A landscape with many peaks, sampled at points; each row gives a point and its height.
A climber steps from a point to the highest of its 2 nearest points, and stops where none of them is higher. Distance is the straight distance between rows; heights are no part of it.
<46>: [ 14  17  -7  22  -4 -14   8 -12  -4   8  -6   1  -1 -11  11   6   7 -11
   3   8  17 -41  -4]  (h 161)
<290>: [  3  12  -1  -5  10  -2   1 -16 -29  15  -6   9 -29 -18  22 -34   4  -9
   6  16  -8 -48 -18]  (h 470)
<68>: [ -5 -16 -14 -21  17 -18 -10 -11  24  12   9   5  36  -2 -13   8   6  -4
  -4 -11   2  35  17]  (h 405)
<425>: [ 10   8   9  23  -1  44  -3  19  19  -2  33 -14   5  20 -27  20   3 -14
   7  -2  23  30  25]  (h 328)
<265>: [  6  13   0  -7  16  15  10   5 -13  -6   5   8 -37  10  10 -27 -15  -3
   0  18  -2 -33 -11]  (h 364)
<641>: [-19 -26  17 -18  -8   2 -16   8  -5   1  -7   2 -36   4 -18   3 -11  17
 -17  -2 -17  15   9]  (h 403)
<722>: [  1  11  -8   5 -21   3  -8   4  25   3   8 -12  42 -16   6  15  21 -26
  10 -26 -12  53  11]  (h 128)
<643>: [ -5   5  -8   4  12 -17 -13 -18 -17  19 -10 -10   4 -26  10  -5  17  -9
  -3   8  14 -20  -2]  (h 419)
<944>: [-27 -14  -6 -40  26 -10  -1  -9 -16  -6  -2   4 -15   3 -12 -30 -19  12
  -7  19  -3  18   2]  (h 528)
<400>: [ -6 -23  -5 -43  20 -20   1 -11   1  -6  -1   1  24   4  -5 -11  -5  15
  -1   2  -9  36  -5]  (h 492)
<693>: [-19  -8  -7 -13   4 -32  -8  -7   3   4 -16  11  -7 -15  -9   1  -4   6
 -22   8   7  -7  10]  (h 303)
<141>: [ -3 -15  16  -8 -17   3 -24  14   5   3   0 -13   1  -2  -2  17  18  -8
  -1 -14 -13  37  14]  (h 421)
<996>: [  6 -10  15 -24  -8 -27  -8   0 -13   8 -15   4   2 -13  14   0  15  17
   0  10  -9 -16  -6]  (h 497)
<402>: [ 22   4  22 -21   0   0   2  12 -16   2   2  31 -33  -3  15 -25  -5   3
   0  29  -6 -45  -5]  (h 185)
<292>: [ 11   3 -12  -2   3  10  30  -2   4 -27   6   0  32  31  -1   3  -7   6
   6   4  -4  10 -17]  (h 389)
<504>: [ -4  30 -15  29  24  15   4 -13 -14  16   7   1 -20 -17   1 -20  -7 -19
   2  15  26 -41  -3]  (h 544)
<911>: [ 17  -4  13   1   1   1 -14  18  14  -3  16  -6  10   6 -12  22  14 -12
   0   7  12  13  21]  (h 257)
<788>: [  6  -1  -6 -17   5   1  29 -15 -11 -21   1  -5  31  23  -1 -16   6   8
  12  10 -13   2 -26]  (h 426)
<544>: [ 14  -7  13  10  -7   0 -26   1  -7  25   9   4 -31 -20  19   8  14 -10
  -1   2   6 -33   5]  (h 547)
<557>: [ -4   5 -20  14  14  20   7  -2  24  -8  19  -9  34  14 -11  12  -4  -6
   0 -15  12  37   3]  (h 265)
<338>: [  9  -6  10  22  -9  28  -7  25  16  -7  20  -8  -8  23 -32  29  -5 -15
  -6  -4   9  20  26]  (h 297)
<756>: [-15 -31  16 -19 -18  -8  -8  22   6 -11 -11  13 -15   8 -21  17 -17  27
 -13 -13 -22  26  12]  (h 371)
<434>: [  2  -2   1 -28  11  11  30 -15 -33 -18   3 -12  13  27   0 -39   8   5
  19  18 -20 -10 -27]  (h 487)
<343>: [  9   1  12   1  -2  22 -18  16  18   3  28 -11  16   7 -23  17  15 -18
   5   4  14  42  28]  (h 271)
<250>: [ -2   4   3   4 -15   4 -27  -2   9  11   4 -22  27 -17   9  11  29 -20
   9 -18  -3  46  11]  (h 84)
<891>: [  5 -13  18 -21   3  -6 -13   9 -14   5  -3   6 -26  -7  10 -10   4   9
  -4  14  -6 -20  -2]  (h 462)
<570>: [ 26   0  17  13 -16 -14 -14  11   3  14   3  -3 -10 -10  18  24  16  -9
   5  -4   6 -28   7]  (h 581)
<162>: [  4  13  13 -17 -19 -37  30   5   7  -7 -27  41   0  -4   4 -10 -10  25
  -3  21  -4 -40  -7]  (h 498)
<783>: [ 15  19  -2  15   6  -4  10   2  -2   1   3  18 -19 -10   5  -1  -6 -11
  -6  20  21 -45   5]  (h 170)
<337>: [  3  21 -14  30 -15  10   4  -7  15   4   4 -21  44 -15  12  17  14 -19
  15 -31   1  40  -2]  (h 176)
<774>: [  7  -6 -17 -14   4   0  13  -3  26  -3  10  -3  52   2   4   4   7  -9
   2 -27 -20  57  -2]  (h 316)
<807>: [  7  12  -4  22  19  32   2   7  10  -4  26 -17  10  17 -17   7  -1  -9
   6   5  29  12  12]  (h 367)
<929>: [  5   2  16 -23 -12 -26  10  -2 -10   3 -21  23  -9 -13  11 -12   2  21
  -1  18  -7 -32  -9]  (h 529)
<201>: [  1  -1 -10  12  -8  25   8  14  16 -17  14 -12  22  14  -9  19  -5  -7
  -4 -16  -6  44   6]  (h 241)
<663>: [-15   0  -3  19  -8  10 -25 -14  -1  18  -4 -25   6 -14   5  10  23 -13
   2 -25  -1  26   6]  (h 49)
<844>: [-29 -25   3 -30   8 -17 -14  -7 -12   0 -12   4 -23  -4 -14 -13 -16  20
 -14   4 -10  21   7]  (h 452)
<268>: [  0  -5  21 -23 -23 -22  20   8  -1 -11 -25  22  10   7   6  -8 -11  38
   9   1 -20 -22 -20]  (h 223)
<325>: [  1   5   0  10  -8  -4   8   0   2  -3 -11   5 -24   5  12   3 -12   7
  -6  -2   0 -30 -11]  (h 317)
<773>: [  3  12 -16  31 -24  24  10  20  23 -10  14 -12  28  -3  -4  29  -6 -21
   3 -30 -12  50  13]  (h 213)
<533>: [ 16   0  10   8 -16 -18   4  13  11 -10  -6   8   8   7   7  25   4   7
   0  -5  -2 -15  -4]  (h 301)
<495>: [  2  -4  -1  29 -20  10  -1  18  16 -11   1  -4  -4  11  -2  32  -4  -5
  -6 -25  -8  16   6]  (h 168)
<615>: [-10 -20  12 -21 -15 -20  -3  13   4 -12 -22  16  -4  -1  -2   6 -13  33
  -5 -11 -18  10  -5]  (h 345)
<372>: [-20  11 -10  34  11  36 -12 -12  -8  13  10 -25 -10   1  -3  -4  -1 -11
   6 -16  15   5   0]  (h 485)
<764>: [ 12   2  23 -21 -16   1   3   6 -11   6  -6  30 -33   0  23 -29 -14  25
  10  15 -17 -46 -19]  (h 196)
<168>: [  7  21  -9  58  -7  22  -2  -3  11   9  10 -21   4  -3  -3  26   0 -16
  18 -28  24  -1  12]  (h 246)
<739>: [ 22  -5  22   9 -29  -8 -15   8  -2   9  -7  -7  -7  -8  28  22  22   6
  12 -18 -12 -13  -9]  (h 543)
<869>: [  5  -5   6  36 -13  28 -12  13  13   6  16  -8 -26  13 -18  31  -9 -16
  -3 -13  10   3  18]  (h 278)
<377>: [-12   4  -9   7 -20 -23  13  -7   2 -12 -31   9   1  -1  12   5 -10  24
  -3 -18 -17 -13 -24]  (h 270)
<417>: [  6  -8 -22 -10  22   7  20  -7  32  -6  17   2  51  17  -7   3  -4  -4
  -1 -17  -2  44  -2]  (h 290)
<205>: [ -4 -11 -10  -8  -1  -9  -6  -3  19  -4   3  -3  32  -1  -2  14  12  -2
  -2 -18  -7  41   6]  (h 360)
<84>: [ 11  16  -4  37   8  30  -7  -3  -6  12  19 -23  -9   1   7   3   4 -14
  17  -8  24 -13   1]  (h 535)
<226>: [-15  -8 -11 -29  32  -8   1 -18 -23   0  -2 -10  15   0   1 -30   4   6
   5  15   0  10  -8]  (h 677)
<872>: [  6   0  -3  23 -32   8   4  22  16 -11   0  -9  16  -4   9  30   5 -10
   0 -29 -23  36   5]  (h 187)
<262>: [  4   4  25 -14 -26  -5  18   7  -3  -9 -22  27 -15  12  13 -19 -19  35
  13   8 -17 -39 -23]  (h 210)
<990>: [ -8  17  -3   6 -15 -20  23  -7   7 -13 -27  18 -19   2  12  -5 -18  16
  -6   1  -5 -32 -14]  (h 296)
<654>: [  5  -1   6   0  -4  15  -3   0  -4  -4   1   7 -41  13  18 -15 -17   7
   0   1 -10 -32 -15]  (h 339)
<271>: [  9  -9  21  12 -32  -1 -24  14   6   6  -5  -9  -4  -8  15  27  20  -8
   6 -22 -17  14   7]  (h 491)
<383>: [-10  10 -12  31  10  42   6  -5  -5 -11  10 -28   5  13   3  -2  -9  -9
   7 -15   6  19  -9]  (h 438)
<478>: [-17 -19  -1 -10  -8 -31 -18   0   8   6 -14   7  -2 -11 -16  19   5   4
 -17  -9  -4  10  19]  (h 331)
<333>: [-20  -7 -12  24  -9  21  -4   4  12  -6   0  -2 -19  24 -35  17 -22  -7
 -21 -12  -2  17  12]  (h 145)
<316>: [ -2  -5  -5   2 -27 -18  20  -4   2 -14 -25   4  27   3   9  11  -1  25
   6 -26 -28   1 -32]  (h 252)
<455>: [-12  -8   3   9  -5  11 -24  -5  -5  13  -3 -17 -17  -7   0   4   9  -8
  -6 -14  -2   8   4]  (h 31)
<56>: [ 11  11  -8   8  -2 -15  11 -19  -8   3  -4 -11  24  -3   9   3  16  -7
   8   9   9 -28 -15]  (h 149)
<365>: [  5   2   7   3  23  11 -27   2 -21  29  18  -3 -16 -26  -2 -12  16 -21
  -3  22  21 -24  16]  (h 358)
<482>: [-13  -2 -11  23  -3  13   2   0  10 -14  -4  -9  -2  12  -8  17 -14  -1
 -13 -20  -3  16   2]  (h 156)
<144>: [-11 -20  -3 -37  16 -22  -2 -20 -18   2 -10 -10  20  -5   6 -23   8  18
   7   6 -12  24 -14]  (h 564)
<273>: [  2  17  -6  16  20   0 -13  -9 -12  25   7  -3   3 -28   2  -5  16 -15
  -1  11  31 -27  10]  (h 386)
<120>: [  2  -6  -7 -13  19   6  10   5   6 -19  10  -2  17  25 -11  -3  -9   6
  -4  10   4  16   0]  (h 359)
<959>: [  5 -23  -9 -42  24 -30   7  -8  27   4   6  13  36   2  -7   2  -3   6
  -3  -7  -6  36   7]  (h 445)
<443>: [ 12  23  -7  39  -6  12  -1  -5   9   5   9 -23  29  -4   7  18  18 -17
  20 -18  19  13   4]  (h 217)
<293>: [ 18   5  -1  11   0 -11   3   9  15 -10   7  -4  22   9  -1  21   8  -4
   2   1  12  -1   7]  (h 282)
<16>: [ -1 -16   4 -52  10 -41  14  -6 -10  -4  -7  21  12  -5  -5 -21  -8  28
  -1  22  -5   7  -7]  (h 350)
<779>: [ 21   8  16  -9   8  -6   7  13  -8   0   4  24 -19 -10   2  -9  -3  -5
  -9  33  10 -37   2]  (h 177)
<341>: [ -9  18 -16   0  17 -18   6 -21 -14  13 -13   6   2 -21   6 -23   5  -6
  -5  18  13 -29  -6]  (h 467)
<240>: [ -2  27 -14  13  19  -3  10 -17 -21  14  -3  13 -21 -26   9 -32   1 -19
  -5  22  13 -44  -9]  (h 511)
<191>: [ -1 -12   6 -21 -24 -15  25   1  -3 -18 -24  13  28   9   0  -6  -5  40
  10 -10 -30   4 -27]  (h 237)
<853>: [ -9  -4   8   2  17  31 -31  -1 -17  29  18 -11 -28  -7 -17  -7   8 -20
  -1  14  14  -9  19]  (h 374)
<63>: [ -6  16   0  -4  -4 -24  19  -2   3  -3 -22  34 -31 -18   9 -20 -12   2
 -17  23   6 -32   3]  (h 260)
<121>: [-16   7  -7  -4  -7 -38   3 -10   6   2 -28  21 -15 -23   6  -6  -4   9
 -19   7   4 -26   2]  (h 279)
<42>: [ -1  -5  -3 -38  29   3   9 -14 -37  -6   3  -9  16  13   1 -44   9   3
  16  26  -9   1 -14]  (h 566)
<477>: [ -1   8 -11  53 -10  21  -5  -1  13  10   9 -18 -20   6 -18  29  -9 -16
   2 -24  18  -9  13]  (h 263)
<997>: [ -6   9  -8  23  19  48   6   6  -1 -11  20 -21 -12  24 -12  -2 -17 -10
   4  -1  14   6   1]  (h 401)
<1005>: [-10   2  -8 -42  22 -32  22 -15 -12  -5  -7  24   2  -7  -7 -33 -11   8
  -7  32   2  -3  -3]  (h 390)
<412>: [ 15   2   6   1   3   4 -20  -6 -21  20  10  -2 -31 -14  26 -16   9 -12
   8   9  -2 -41 -11]  (h 512)
<895>: [ -9 -11  -9  -9  17  17   7   9  14 -22  14   1   5  28 -32   7 -20   0
 -14   5   4  29  12]  (h 334)
<730>: [ -2 -13  14 -10   5  10 -25   6 -12  14   8  -1 -35  -6  -6  -4   3  -7
  -9  12   4 -13  13]  (h 423)
<954>: [ -7 -22  11 -17  -8 -15 -19   6  -6   0  -9  -7  -3  -5   1   7  11   9
  -6  -4 -12  19   6]  (h 365)
<542>: [-16   5 -12 -30  34  -5  13  -9 -11 -10   0  12  -8   7 -13 -39 -18   3
 -10  34   9  -1   4]  (h 448)
<561>: [  5 -12  12  -3 -23 -12  -2  15   4 -12 -13   5  10   2   9  18   5  19
   3 -14 -20   7  -9]  (h 320)
<810>: [ -4   7  -7  -9  29  13  11   2 -10 -14   2  -1 -15  14  -4 -24 -14  -1
  -2  25   9 -12  -4]  (h 398)
<707>: [ -1  23 -13  40  12  24  -2 -13  -6  16  13 -12 -24  -3   6  -5 -11 -16
   8  -4  23 -35  -3]  (h 579)

Where does a climber stop that starts at each point below?
<911>: <944>
<495>: <226>
<121>: <570>
<365>: <707>
<895>: <226>

Call two points neighbours if one is among the 2 nearest of the other. Go from one point of each pair to the other, from neighbour to neighbour, staying as high as possible. Name the lowest point that can't be avoided.
<226>, <929>: <63>
<707>, <570>: <290>
<226>, <944>: <16>
<929>, <707>: <365>
